Each row is a point on a tangle of strands that fork and nearly touch. The rows are in no order.
Points whose rows are less than 74.7 apart are linked; no others are. Some points are linked to none.
fav: [ -1.5 -16.2 -15.2  -0.3  -7.7 -16.0 -13.3 -15.9   8.5 -21.8   4.3  -8.9
 -53.6   2.4  -2.1   1.0 -15.4  24.5  13.2  10.4   0.1  12.4 -10.6 -34.6
 -24.9  -6.7  29.6  -7.4  -9.4   3.4 -22.2   9.8  -9.8   9.1]
tana: [  7.1   5.9   4.3 -13.0  28.1  46.5  -2.9 -22.2  15.6 -10.1  23.1 -16.7
  18.6  11.7 -15.3 -23.9  -3.2  -7.2  -9.6 -11.1   7.0   5.9  -9.4  -2.2
  27.8 -15.0   1.9 -22.0  13.8   1.1   7.6   3.1 -33.9 -15.1]
tesut: [ -3.6  -7.3 -22.2  -2.9   0.1  32.2  20.2  -8.8   7.8  -6.1   1.5  -8.1
   4.8   2.9   4.0  -7.4   3.2   2.1  -9.6  -8.3 -14.5 -15.8   6.4   4.2
 -17.0  -0.3 -13.5   5.3  10.3 -11.6  13.4   0.8  -4.6   4.7]
nes: [ 33.0 -16.9   5.1  15.6 -21.4  48.9  -9.1 -22.2  11.0 -18.6  14.0 -26.4
   7.9  11.6  -0.9 -34.8   5.0  -5.7 -14.7   1.8  10.4  13.7 -16.3  -8.8
   4.8  -0.2 -11.4 -20.8  10.9   2.5   4.9   0.3 -33.2 -25.2]
gizo: [  0.5  10.6 -26.2 -16.3   9.5  14.4  11.1 -23.5   1.8   5.8   4.1  24.9
  13.3   2.1   3.3   1.2  27.4  15.8  -2.0   1.5   9.5 -26.2  24.3  12.9
 -26.7  26.5  -9.4  27.9  -4.1   3.2   4.7  -9.9   2.4  25.8]
vak: [-21.7   7.0  -8.7  -7.6 -12.5 -28.0   0.3  26.0   1.3 -13.1 -21.5   9.9
   6.4 -18.2 -17.2 -10.7 -29.4  -0.6  -9.5   9.0   8.6  -0.3  14.8  26.0
  15.4  -2.3  -3.1   6.1  -9.8  19.7  22.9 -18.2   1.9 -23.3]
Ner: [ -5.6   1.7 -13.8 -13.6   8.3  -8.1  21.5  15.6   7.7 -10.6  -0.6  16.0
  -3.4  -0.1 -17.5  -1.1 -18.7  -5.9  -2.5  -2.4  12.1  -7.5   9.1  20.6
   2.5 -14.4  -9.8 -11.3  -1.2 -29.3  21.8   5.4   7.8   5.1]
goza: [-25.8  14.4 -15.4 -28.6   4.6 -18.1   6.3   4.7   2.6  -6.6 -19.6  27.6
 -43.9  -2.2 -30.7   5.6 -23.4  29.1  -2.4   7.6  20.3  13.3  16.0   6.1
 -10.4 -11.7   4.0   1.8 -15.0 -25.4   0.1   1.4   2.8   5.4]
vigid: [  7.0  18.5  -7.3  -8.6  31.9  26.1  -1.0 -22.6  17.6  12.8  22.8 -10.9
   2.6  10.9   0.1  27.0  11.5 -15.6   3.3 -14.3 -28.1 -13.6 -17.5  -7.9
   7.5 -19.1  -0.4  -9.1  18.2  -5.5 -13.1   3.8 -11.3  -1.8]
seli: [ -1.7   8.1  15.3  21.1   2.1  -4.3  15.4   9.0  -4.5   1.5 -20.8 -27.8
  -6.8  -8.9   3.3  20.7 -26.2  -8.9  -0.6   1.9 -22.9  24.8  -7.2  -6.7
  -0.9 -10.0  -0.1  -5.7  -2.5  25.0   1.2  -1.1  16.0 -23.2]
gugo: [-17.9  28.2  -1.3  15.5  24.8  -8.7   4.4  -0.1 -28.6  18.5 -16.0   5.4
 -13.3   3.1  11.1  -0.3  -9.7  10.7   6.4   4.0  -1.4  -3.7 -16.7  14.2
 -27.4  11.8  27.5  14.7  -0.3  15.4   5.5   7.7  41.4  26.9]
kurof: [ 16.8   0.5   9.8   5.2   7.7  48.0 -10.8 -18.8  12.8 -14.6  13.6 -24.6
  -3.4  16.4 -14.1 -32.2  -5.3  -5.9  -8.4   0.9  17.3  18.5 -16.6  -6.7
  14.6 -14.5   2.6 -27.3  26.7  -0.8   8.1  -3.1 -45.3 -27.6]
guga: [ -2.5  -4.8  -5.1  11.1 -16.7 -33.1  11.4  30.0 -35.8  20.2  -7.2  14.3
  17.4   1.8  -1.9 -18.3   0.1 -19.8   0.2   8.5  18.5 -19.9  -0.1   6.2
   9.0   9.6 -23.2   6.5  -5.9 -32.2 -12.3  -3.7  15.1  16.6]
vila: [-15.8  13.4 -27.7 -11.1  20.9 -17.7  -4.7   4.1  -2.7   0.4  11.5  32.6
   5.4  -6.8 -23.3  -3.5   2.9   6.2  -4.0 -20.6  18.7 -16.4   5.8  35.2
 -14.5  -4.2  21.6  19.1  -3.3  19.1  13.6 -10.2  22.8  -0.4]
mon: [-15.9  13.1  20.7   7.2   0.9 -16.6   5.3  17.1   4.3   1.2 -42.3  -1.0
  -5.7   3.1   4.5  10.1 -28.9 -14.4  -8.9   3.0  -7.4  19.0  -5.7   1.0
   2.5   1.8 -16.2  -8.3   9.5  13.8  21.1  -1.6  28.8  -6.0]
tozo: [ 13.6 -11.6   5.2 -16.2   8.5  41.0  -7.7   0.3   8.1   4.1  21.9  -0.2
  51.8   6.2   0.3   8.3  42.9 -10.4  -0.5   4.8 -11.7  -3.2   6.4  -0.6
  21.3  15.0 -23.6  -8.4   9.1   0.5  10.5   4.1 -24.2 -15.3]
mup: [ -8.1  -0.6   8.6  17.7 -37.3 -25.8  22.5  15.3  -7.5 -15.5 -11.1 -12.4
 -11.0 -13.6  12.6   6.1 -27.7  16.4  15.0  13.3  -6.0  -7.4  11.1 -19.8
   9.9 -19.2   4.6   3.6   2.0  -6.0 -13.4  12.3  -2.5  25.8]
Votuz: [-17.1 -17.4   8.6  -8.6 -17.2 -10.4   3.8  12.9  -0.6 -16.1  -3.2 -21.1
  -2.2   1.6   2.6 -12.4 -21.8 -10.0  -3.1  21.8  -9.1  20.7  12.5 -21.9
  31.6  -5.0 -10.7 -16.2  -6.1   1.9   8.8  -9.7 -42.1 -28.1]
Voz: [-15.7  16.6  15.5   9.2  -9.3 -31.0  -5.5  17.5  15.0 -11.9  10.5 -12.9
   0.1 -10.4   1.8  17.0 -32.6  -7.0   4.0  -4.6   5.5   4.0  -2.9  -3.5
  33.7 -25.7  12.1  -4.6 -13.9  19.5  -0.1   2.6  -4.6 -16.5]
nen: [-23.8   9.7  -8.0 -26.7  -4.4 -14.5  20.1  18.6   5.0 -20.1 -17.8  14.7
 -22.9  -2.7 -22.1   0.9 -28.5  11.1  -5.8  17.8  12.3   0.8  15.7   8.1
  11.6 -11.6  -8.4  -0.8 -12.4 -32.2  19.3  -1.2 -17.2  -9.7]
fataz: [ 13.4 -18.6   7.0   4.8  -0.5   2.0  -1.2  11.0  -2.9   4.3 -22.4  10.9
  21.0   8.0   3.8  -3.2  11.4 -13.7  -6.6  -4.4 -19.2   2.8  10.5  16.3
  -9.1   9.9 -38.1   0.1  10.8  -0.5   9.1 -10.6  30.0  -3.4]
nop: [  9.2 -25.8 -15.0 -17.5  -7.5  34.9  -5.4   7.5   5.8 -19.8   1.1  -1.6
  33.5   6.2   6.7 -33.9  10.4  -7.4  -0.5  12.6 -12.6  10.8   8.5  -4.5
   3.1   0.4 -29.5 -17.5   2.0 -15.4  20.8  16.5 -10.7 -15.2]
vuvir: [-36.5  11.3  -2.6 -10.9 -16.6 -26.9   0.5   9.5  -3.3  -4.3 -12.0  16.5
 -37.8 -13.2  -4.9  -3.8 -23.0  27.9   8.2  -0.3  15.1   0.8   9.3   1.5
  -4.8 -17.9  16.3  16.6 -20.8 -13.3  -0.4   7.9   7.7  24.9]
mib: [ 17.0 -11.4  -2.6  14.4  -0.9   3.3  -5.3 -19.2   6.0  -1.9   9.6 -20.6
 -24.7  -7.0  22.0   3.2   9.1   3.8   8.7  -2.9 -21.9 -10.8  -7.7  -8.5
 -17.4  -1.2  26.0   8.1   1.0   7.0 -17.7  -1.8  -2.6   6.9]
vela: [-32.5  25.5   9.4   9.3 -12.1 -27.7  11.5  24.4 -21.8   7.0 -24.2  22.2
 -30.2  -4.8 -16.2  13.1 -30.6  30.9   6.1  -2.9  19.6   9.0   3.5   5.2
  -8.8 -11.9  14.1  10.1  -7.1  -2.8  -4.1   6.4  22.0  34.4]
Nobuf: [-27.5  16.0  -1.1   1.1  20.9 -24.2 -11.8  -4.7 -16.7   9.2 -13.3   9.9
 -27.9   1.7   4.8   2.4 -15.6  22.1  16.9  -1.9  -7.4   8.0 -15.4 -10.2
 -18.4  -3.6  32.5   9.1  -6.1  17.1  -5.9  17.6  40.7  29.1]
lapep: [-16.7   9.1  -5.3  -1.9 -13.1 -25.6   1.3   5.7   2.8 -24.3  -4.1  -8.0
 -57.5  -3.2  -2.2  17.2 -31.4  24.3   6.4  16.3   3.1   8.0  -7.8 -32.6
  -5.3 -10.6  20.0   3.3 -20.2   9.6 -19.8   5.5 -19.2  -0.2]
sig: [  8.2  -8.2 -21.9  -6.2 -13.4  36.2 -15.4 -33.5  25.0  -9.0  29.1   0.0
 -11.6  14.0  22.0 -23.5  25.1  19.8   8.4   5.5   4.3 -10.8 -11.9 -10.8
 -26.2   4.7  11.2   5.2  -0.8   6.6  -5.5   1.9 -31.6   8.3]
getaf: [  8.4  13.8   2.6  -8.6  15.9  41.8   0.1 -10.0   1.9  13.1  24.7  -8.9
  29.1   7.4  -5.6  34.7  32.0 -20.8  -1.0  -5.5 -17.3 -15.3 -14.6  -3.4
  23.3  11.3 -21.5   0.4  15.7  -4.9   1.0  14.5 -15.3 -14.4]
gan: [ -3.3 -11.0  -9.5  -5.9  10.7 -18.8  21.4  34.1  -5.1  -6.8   3.5  26.9
  18.7  13.4 -15.3  -1.0 -19.5 -23.4  -5.3  -5.5  22.4   1.7  -0.2   7.2
   5.7  -7.1 -20.5 -21.8 -11.7 -29.5  14.5   7.5  11.2  -8.1]
puzil: [ 24.7   6.0   9.0  31.4   8.7 -23.8  18.1  10.0 -38.6  22.9 -13.2  25.9
  -8.0  10.6   2.0  -7.6   1.9  -6.0 -16.0   3.5  16.5 -15.4 -26.5  14.6
 -12.2  26.6 -17.2   8.6  11.7  -7.9  -5.1   0.4  28.1  12.7]
farut: [ 42.7   3.6   2.7  33.2 -11.6  23.8  -5.5 -23.0   0.7  -5.9  29.1 -26.7
   4.7   6.6   0.7  11.1  20.5  -1.6   9.3   2.5  -3.9 -11.5 -27.5 -15.3
  -8.1  -4.7  29.0 -11.4  10.9 -11.2 -19.7  -6.2 -14.9 -17.5]
zeze: [-28.7 -15.6  17.7  -1.6 -13.9 -14.2  -4.3  23.8 -13.3  -7.7 -21.3 -20.9
   4.7  -7.3  -8.4   5.8 -34.3  -6.4  -5.4   1.9  -5.2  20.6  14.7 -30.8
  28.5  -0.9 -17.6  -7.0  -5.8   9.4  -0.8  -9.4  -7.5 -15.7]
Ravef: [  1.2  -9.0  -2.7  -2.4 -17.2   2.9   0.0  -4.7  -8.0  18.0  -4.7   2.6
 -12.3  -2.4  18.1 -11.2  18.0   2.1  10.5  10.0 -33.1 -19.1   8.1  11.3
 -11.4   8.5  -7.6  22.9   9.9 -30.2 -17.3  -7.7   4.2  32.1]
vano: [ 17.3 -14.3   1.7  -8.3   2.9   1.8  -6.6   0.3  15.1   5.2  -9.9  13.9
  27.2   6.8  17.1  -7.8  27.0 -12.1   4.4   6.6 -22.6 -10.0  22.3  28.7
  -3.9  12.9 -28.8   3.2  15.0  -0.7   7.6 -18.7   7.8   1.5]
miz: [ 36.2 -18.9  12.7  32.3 -16.9  -2.1  -6.0  -9.0  -0.3 -14.1  18.6 -29.5
  -0.1   6.3   2.7   5.7   5.3  -7.3   9.3   6.8  -7.4   1.9 -18.6 -25.3
   5.1 -13.2  30.0 -20.9  15.0 -14.2 -25.6 -14.3 -18.4 -11.4]
kirob: [ 44.3  -2.5  22.4  -1.6  -6.0  50.6  -5.3 -14.4  25.4  -7.2  23.3  -4.8
  37.3  -0.9 -14.2   3.6  22.8   5.9 -16.7  -9.4  14.7  19.1  -5.4  10.4
  25.5   3.2 -17.3 -20.9  -5.0  10.2  -3.9  16.2 -43.1 -16.0]
bupo: [ -5.7  11.5 -14.6  -5.8  19.4   5.8 -14.2 -31.5   4.5   5.2  37.1  -8.3
 -15.3  -6.8  12.8  12.6  21.7  13.1   9.9 -13.6   1.5  -6.6 -16.1 -11.4
 -17.1   2.7  29.7  21.3 -21.3  29.5 -10.4  22.8  10.6  -2.6]
Bage: [ 25.0 -23.0  24.6  25.8 -30.6 -18.8 -11.7   7.1  -0.6 -15.0   9.9 -30.5
  17.5   0.7   7.6   3.3  -6.7  -4.3   8.7  10.3   4.9  22.7  -7.8 -37.6
  17.9  -9.0   9.4 -31.9  -4.5  -8.8 -19.4  -3.9 -19.6 -23.7]
tivi: [-18.6  25.1 -18.4  -2.7  10.3 -10.9   1.9  -8.0 -23.2   8.1  25.1  -6.0
 -10.8 -12.6   4.7   9.3  12.1   2.0  15.4  -6.4  -9.6 -22.2 -13.6   3.6
  -9.1   4.2  30.1  32.2  -9.6   8.8  -1.8  11.1  16.6   5.3]
dor: [ 11.1  11.4   0.8  -7.5  21.5  45.6 -10.0 -31.2  23.9   0.6  26.5  -8.1
   3.8   9.7   0.5   1.9  15.0  -1.0  -6.3 -11.2 -11.3 -12.9 -15.9  -8.0
   6.6 -13.7   8.7  -6.2  15.6   3.7  -5.8  -0.6 -33.4   0.3]
sop: [ 42.4 -24.1   7.9  -2.4 -26.1  14.2 -14.9  -7.2   5.4  -6.2   7.4 -22.4
  14.9  -7.8  -3.3 -17.7  16.9  -8.2 -14.6   6.8   7.9  48.6   4.1   1.3
  14.1  17.1 -18.5 -36.3 -17.6   4.8 -10.9  -4.6 -32.7 -50.5]
sut: [-10.5   0.6  24.6   1.2 -21.5 -19.1   3.9  13.5  -3.3  15.5 -41.2  18.0
 -23.5  -3.9   1.9  -2.9  -9.9  12.2   1.2   7.2   8.0   1.8  13.2   4.8
  -6.3   0.2 -10.7   5.1  10.5 -26.5  -8.0 -14.7  13.5  34.2]
Lel: [-10.0  14.0  13.8   0.8  -3.7 -27.8  -1.3   7.6   1.1  13.2 -45.3  23.2
 -23.2  -0.5  -0.5 -16.6  -8.3  19.1 -16.2   7.6  31.5   0.1   3.6  16.9
 -13.3  13.5   3.3   7.8   5.5 -13.8   8.1 -12.6  23.6  29.6]
milu: [ -4.9  16.6 -22.1 -18.6   6.2  27.0  -4.3 -35.8   9.2   7.4  28.9   4.5
   3.3  -5.6  16.3  18.8  34.4  17.7   7.7  -4.3   2.9 -19.8 -11.6 -15.0
 -13.0  18.5  14.5  24.2 -20.2  22.7  -8.9  15.8 -18.6   7.4]
dob: [-16.6   7.4  11.3  25.8 -28.3 -26.2  17.9  24.4 -24.9  -1.1 -22.2  -6.3
   8.0  -9.3   9.4  10.4 -27.2   7.3   8.0   4.2  -4.0  -7.8   8.4  -8.9
   6.7 -11.2  -4.0   6.4  -2.6  -2.0  -4.7  10.1  23.5  26.9]
Rogup: [-15.4 -13.7  -7.9 -10.1  10.8 -22.2  -9.8 -20.5  -2.6  -3.8  -2.1   5.1
 -40.4  -3.5  -5.2   7.5 -18.1  27.3  21.2  -5.2  -8.3  18.8 -11.6 -23.8
 -18.4  -1.1  19.9   4.6 -20.8  -0.6 -15.5  32.7  18.9  22.1]
Vapal: [  4.7   7.2  13.9  31.3  10.3   8.5   2.1  -1.3 -15.5  20.2  -9.1 -25.1
  20.2  -9.4   7.7   8.4  -1.7  -9.9  -3.4 -12.0 -17.2  10.5 -10.6   4.0
   2.8   2.2   1.3   2.3   3.9  24.3   4.1   5.5  32.1 -14.3]
Kan: [  6.1  15.2   1.3   8.6  31.4   8.7   9.1 -12.2  -0.9  19.2  -4.1  26.2
  16.5  12.5   1.9  16.2  16.6 -11.4  -8.7  -9.7  12.5 -19.4  -1.1  17.9
  -8.6  21.3 -16.1  14.4  20.3  21.0  12.7 -10.6  18.3   8.2]
Gakim: [ 10.6  13.9  -0.4  21.0   5.5   0.2  19.0  -1.3 -32.2  25.5  -9.1  22.8
  -3.8  15.2   5.7  12.0  19.1 -14.5  -4.3   5.7  -0.5 -24.4  -8.0  21.4
 -21.2  28.3 -28.9  13.7  15.4  -9.4   2.0  -3.8  26.3   5.9]
Dulor: [-21.7  26.1 -22.6 -11.4  24.8 -12.3 -16.6  -3.9 -17.9  13.8  24.1  13.3
  -1.3  -8.3 -13.9   3.9   8.6  -3.8   6.4 -20.0   5.8 -20.4  -7.5  14.1
  -3.7   4.2  26.7  28.9  -4.0  18.4   1.5  -2.7  22.9   6.1]
leto: [  8.3  -8.8  31.9  17.4 -15.4 -24.0 -18.0   9.3  11.7  -4.7   2.4 -27.2
  12.8  -7.6  15.3  10.6 -15.4 -20.2   6.4  -0.7   6.7  19.8 -10.4 -19.2
  25.2 -11.0   7.4 -21.9 -12.0   8.9  -4.4   8.5  -3.2 -19.8]
Keta: [ -3.5 -11.6   7.8   1.3 -15.4  -7.9   4.9   3.5  11.5 -12.2  -0.1 -21.8
 -28.0   5.8   7.2 -15.1 -12.2 -13.3  -0.8  27.8   2.3  12.6  -1.2 -18.6
  14.9 -11.0   5.4 -12.7  -2.8   3.3   0.4 -18.0 -45.9 -18.6]
kanap: [-11.9  -7.8  10.2   6.4  13.8 -16.7  -2.4   0.7  -7.3  15.0 -11.1  -5.9
  -2.9   1.0   1.6   0.1  -7.1 -15.9   0.0  -4.6 -10.7 -11.7   0.3  -3.2
  -0.9  -3.7   9.4   7.0  13.7  -2.6  -3.7 -13.0  13.7  16.6]
Zetul: [ 17.2 -28.7  -7.8 -17.0 -16.6  31.5 -16.8  10.8  10.2 -13.8   8.9 -17.2
  32.9   0.8   5.2 -28.5  18.7  -8.1  -6.2   1.4  -5.0  42.5   4.7 -11.9
  10.3   9.4 -17.0 -33.1 -16.4  -2.1   6.3  15.4 -26.4 -40.7]
duv: [ -2.5 -12.3   5.8   6.3  -6.0 -13.8   5.6  -3.4   2.5  -2.3   1.0 -15.4
 -19.4  -7.7   9.3   3.9 -14.1   0.4  10.5   4.2 -20.8 -10.7   0.2 -19.5
  -1.7 -15.3  25.3   4.9   9.7 -11.6 -11.5   2.2  -0.5  22.3]
fizu: [ 16.5 -13.0   4.2 -17.9  23.1  13.1   0.0   0.7  16.4  -4.8  13.9  -6.3
  42.2  -9.0 -10.4  -3.3  17.2 -13.5   0.8  -4.7   7.1   9.4  26.4  12.3
  21.5   4.9 -13.9 -13.4   3.8   9.7  21.2   0.8 -10.8 -19.9]
nodep: [ 27.2 -13.5   7.9  12.5  -7.8  16.2  -2.6  -9.3  21.8  -0.6  10.6 -24.7
   8.1  -7.3   8.1   2.9   7.8 -17.9  -8.0  -9.4 -15.0  17.9  -4.4   5.2
   0.0  -4.2  -5.6 -20.5  -4.8   5.9  -2.9   2.0  -3.5 -29.4]
sov: [ -7.7   1.9  12.2  25.2 -28.3 -32.7   3.6  35.5 -35.4   6.2 -24.3   3.7
  24.9   2.0  11.4  -0.4 -14.1  -3.6   8.0   5.3   7.4  -6.2   0.3 -16.7
   8.4   8.6 -25.2   0.6  -3.9  -8.9  -6.4   6.9  32.2  27.2]
ripiz: [ -5.6  28.5  -3.0  -3.9  17.5  18.4   2.3 -14.3 -13.1  28.3  12.3   4.3
  13.5  11.2   3.2  41.6  25.2 -15.9   1.5   0.2 -11.9 -25.6  -6.8  -0.8
   3.5  18.6  -6.2  17.1  18.4  13.3   0.8  -4.5   8.4  -9.0]
Sodi: [-14.4 -25.9   8.7  -2.4 -10.6 -11.4 -13.7  21.8 -20.7  -2.5 -14.7 -21.4
  28.2  -4.2  -1.3  -2.6 -14.6  -7.7  -9.3 -11.8  -5.3  28.9  16.5 -37.1
  15.1  -1.1 -12.1 -16.6 -19.6   2.8  -0.5   2.6   2.4 -19.2]
gedu: [  3.5 -26.3 -12.7 -19.6   2.3   7.5   8.8  23.3  -9.2 -16.0  -0.1  18.6
  32.6   6.7  -5.4 -21.1   3.8 -15.2  -1.4   6.0  11.0  10.5  16.4  -4.4
  -1.8  13.3 -33.3 -23.0  -5.3 -32.4  20.6  12.4   2.4  -6.8]
dag: [ 19.0 -10.0   6.8   2.2  -8.1  13.5 -24.4 -24.4  22.8   4.0  16.3  -4.1
 -13.6   5.4  23.3   5.1  36.1   0.4   2.7  -1.0 -21.8 -13.4  -1.9  14.2
  -9.2  -0.3   8.8  12.4   4.0  19.1 -15.6 -17.5 -14.9  -6.8]
Miti: [  4.8   1.0  -7.9   4.3  -5.8   0.1  12.1  -4.0 -27.0  17.5  -5.3  10.8
  -0.9   7.5  10.3   3.9  22.0  -5.8  -0.2   6.7 -22.9 -27.2   3.0  15.0
 -16.0  21.5 -20.7  20.1  13.2 -20.5 -12.7 -12.5  17.4  20.5]
sikom: [ -7.6  -1.6   6.9   4.7 -20.3 -13.5  -3.6   1.2 -15.8  24.7 -28.5  11.4
 -25.2 -11.0   7.4  -2.0   6.6  17.1  11.9   7.2 -12.8  -8.1  15.3   1.6
  -9.2   3.1   5.7  19.3  11.8 -29.1 -20.0  -5.8  11.7  50.5]
lapo: [-11.0  13.8 -16.0 -18.3  40.1  19.7  -0.8 -26.1  16.4  -0.1  12.9  12.5
   9.4   2.2 -12.9  19.1   7.9  17.6  -1.6 -21.6  11.9  -9.0  12.8  -2.0
  -9.5  -0.1  13.7  16.6  -0.6  29.7   2.7  -6.5  -5.6   4.6]
fab: [-21.4  10.6 -13.7 -17.9   6.1 -28.6  -5.0  19.1   4.7 -15.5  -6.9  23.6
  -8.9 -11.5 -27.6  -2.4 -25.7   5.4  -8.7  -1.9   9.3  -3.4  16.9  27.4
   2.2 -16.9  23.5   8.0  -2.9  17.0  17.1 -22.9   6.4 -14.9]
beno: [-22.8   9.7  14.3  -5.2  19.7 -23.3 -12.2   8.5  14.4   1.0 -36.2  -0.9
 -12.1   0.3  -5.3   5.1 -28.3 -12.9 -10.7   1.1   3.4   4.9   0.3   2.3
  13.2  -2.7   1.0  -2.3  15.1  13.0  12.8 -22.0  16.0   7.3]
kagi: [  0.3  12.9  -5.7 -12.9  21.6 -11.3  14.0  -7.0  -5.0  14.7  -4.2  30.7
 -22.2  -3.9  -6.0   3.6  12.1  11.4   2.0  -0.2  18.0  -7.8   7.5  22.8
 -26.3   4.3  10.3   9.1  -9.8 -29.3   2.1   7.3  26.6  18.3]
Tul: [ -3.1   7.4  -2.8 -14.6  15.4  -8.5   1.3   2.6  28.0  -9.4   8.3 -11.7
 -12.2 -13.5  -6.7   4.3 -18.9 -15.0   0.8  -4.4  -1.4   7.5   0.6  12.7
  12.0 -21.9  12.0  -7.1  -9.4  13.4   5.0   2.9  -6.0 -24.0]
gimot: [ -3.3   4.2 -25.4 -17.7  -1.1  41.7  -5.7 -33.6  22.2  -9.5  17.8   8.7
   9.4   5.6  16.2 -18.9  23.5  23.9   0.6   4.9   8.2 -22.0  -5.9 -10.3
 -13.4   8.1  10.2  22.6  -4.0   7.9  11.1  14.0 -32.8  17.9]
tiget: [ 10.9 -11.0 -15.3   7.3  -6.5  14.8 -14.1 -23.1  22.0 -13.3  24.0 -13.7
 -35.3  13.5   7.8 -11.9  12.0   9.5   5.0   4.7   5.8   1.7 -17.6 -20.4
 -28.4  -2.9  28.6  -7.3   3.1  -2.3 -12.2  -0.5 -21.1   0.0]
topu: [ -4.8 -34.1   6.6  -2.2  -6.6  -4.1  -9.5  21.2 -10.5   0.5 -22.5  -4.0
  25.8   6.2   2.7  -2.3  -0.2 -17.0  -7.7  -8.4 -26.3  22.0  10.4 -15.5
  -3.3   9.9 -27.8 -15.4  -3.3  -2.7   2.3  -4.0  20.0 -17.1]
bona: [  3.6  -4.4  -5.3 -20.0  20.1  -0.6  11.8  11.3  19.6 -13.9  12.5  -2.6
  19.3  -9.0 -16.4   1.8  -3.2 -16.1  -4.5  -5.6   7.3   4.7  18.1  21.1
  10.5  -7.5  -3.9 -13.5   0.3   3.6  23.0   5.5  -1.8 -21.4]
Zevaf: [ -5.3  18.2 -16.0   3.4  12.3  -6.4  12.3   5.6   3.1  -0.3 -10.9   6.9
  13.0 -15.1  -1.3 -13.0  -4.5   4.5  -6.7  -8.2   7.7  -3.1   6.4  38.9
 -14.8   4.5   4.1  15.2  -2.8  29.9  23.5  -4.7  34.5  -0.5]
rud: [ 15.9  -1.2   9.5 -12.8   5.2  13.7 -14.7 -16.4  30.1   5.7  11.2   4.3
  13.3   1.1  19.3  -0.9  36.1  -3.5   6.3   3.4 -13.0 -14.9  13.8  26.7
   1.5   1.7  -1.4  17.1  10.7  19.7   2.7 -12.2  -8.4  -4.6]
lobu: [ -9.5  18.3   3.0  21.3   0.1 -35.0   8.5  20.3 -33.1  18.2 -15.5  37.4
 -32.9   5.2 -15.9   4.0 -19.7  29.1  -3.0 -16.7  34.8   2.4 -12.4   5.0
  -8.7  -1.6  17.3  11.7  -1.5 -14.1 -12.2  -1.5  16.5  33.3]
nole: [ -6.9 -13.3  -4.1  13.1 -20.2 -23.6  23.9  32.5 -31.5   2.3  -4.3  21.9
  -4.5   3.0 -18.7 -14.8 -18.4  -0.7  -5.9  -3.3  26.9 -12.4   7.8   9.5
   6.2  -6.9 -15.1   1.9   1.4 -33.8 -10.7  -8.1  -1.2  21.6]
zili: [ 39.1 -14.4  21.3 -10.0  -9.2  39.8 -10.1 -11.2  16.3   0.1  25.5  -6.6
  38.6  -1.3   2.3   6.6  43.6  -5.4  -3.8  -7.5  -9.6  13.2  -3.1   9.8
  25.2  10.9 -21.3 -14.6  -7.5   8.9 -11.4  10.4 -26.5 -17.6]

A fork is a point with three links, a tip a point with one. Leave the first point through the second and follow the links. Name the first fork or tip that comes.
lobu, vela -> Ner
gimot, milu -> vila
dag, rud -> Keta
miz, Bage -> bona
Keta, Votuz -> mib

Follow the links from the first point to the second, and from the first to the third. Name the last point that the two ways share.
leto, ripiz, kirob -> tozo
gedu, Ravef, kurof -> getaf
sop, Gakim, dor -> getaf
bupo, vano, guga -> mib

Name the points in between on the shortest way along the links from the first point to the second, in order.
ripiz, Ner -> getaf tozo fizu bona
rud, nole -> dag mib duv mup dob sov guga
bona, sikom -> fizu tozo getaf ripiz Kan Gakim Miti Ravef
Votuz, fav -> zeze Sodi topu fataz vano rud dag mib tiget
Dulor, fataz -> tivi bupo milu gimot sig tiget mib dag rud vano
Bage, goza -> leto Voz Tul bona Ner nen
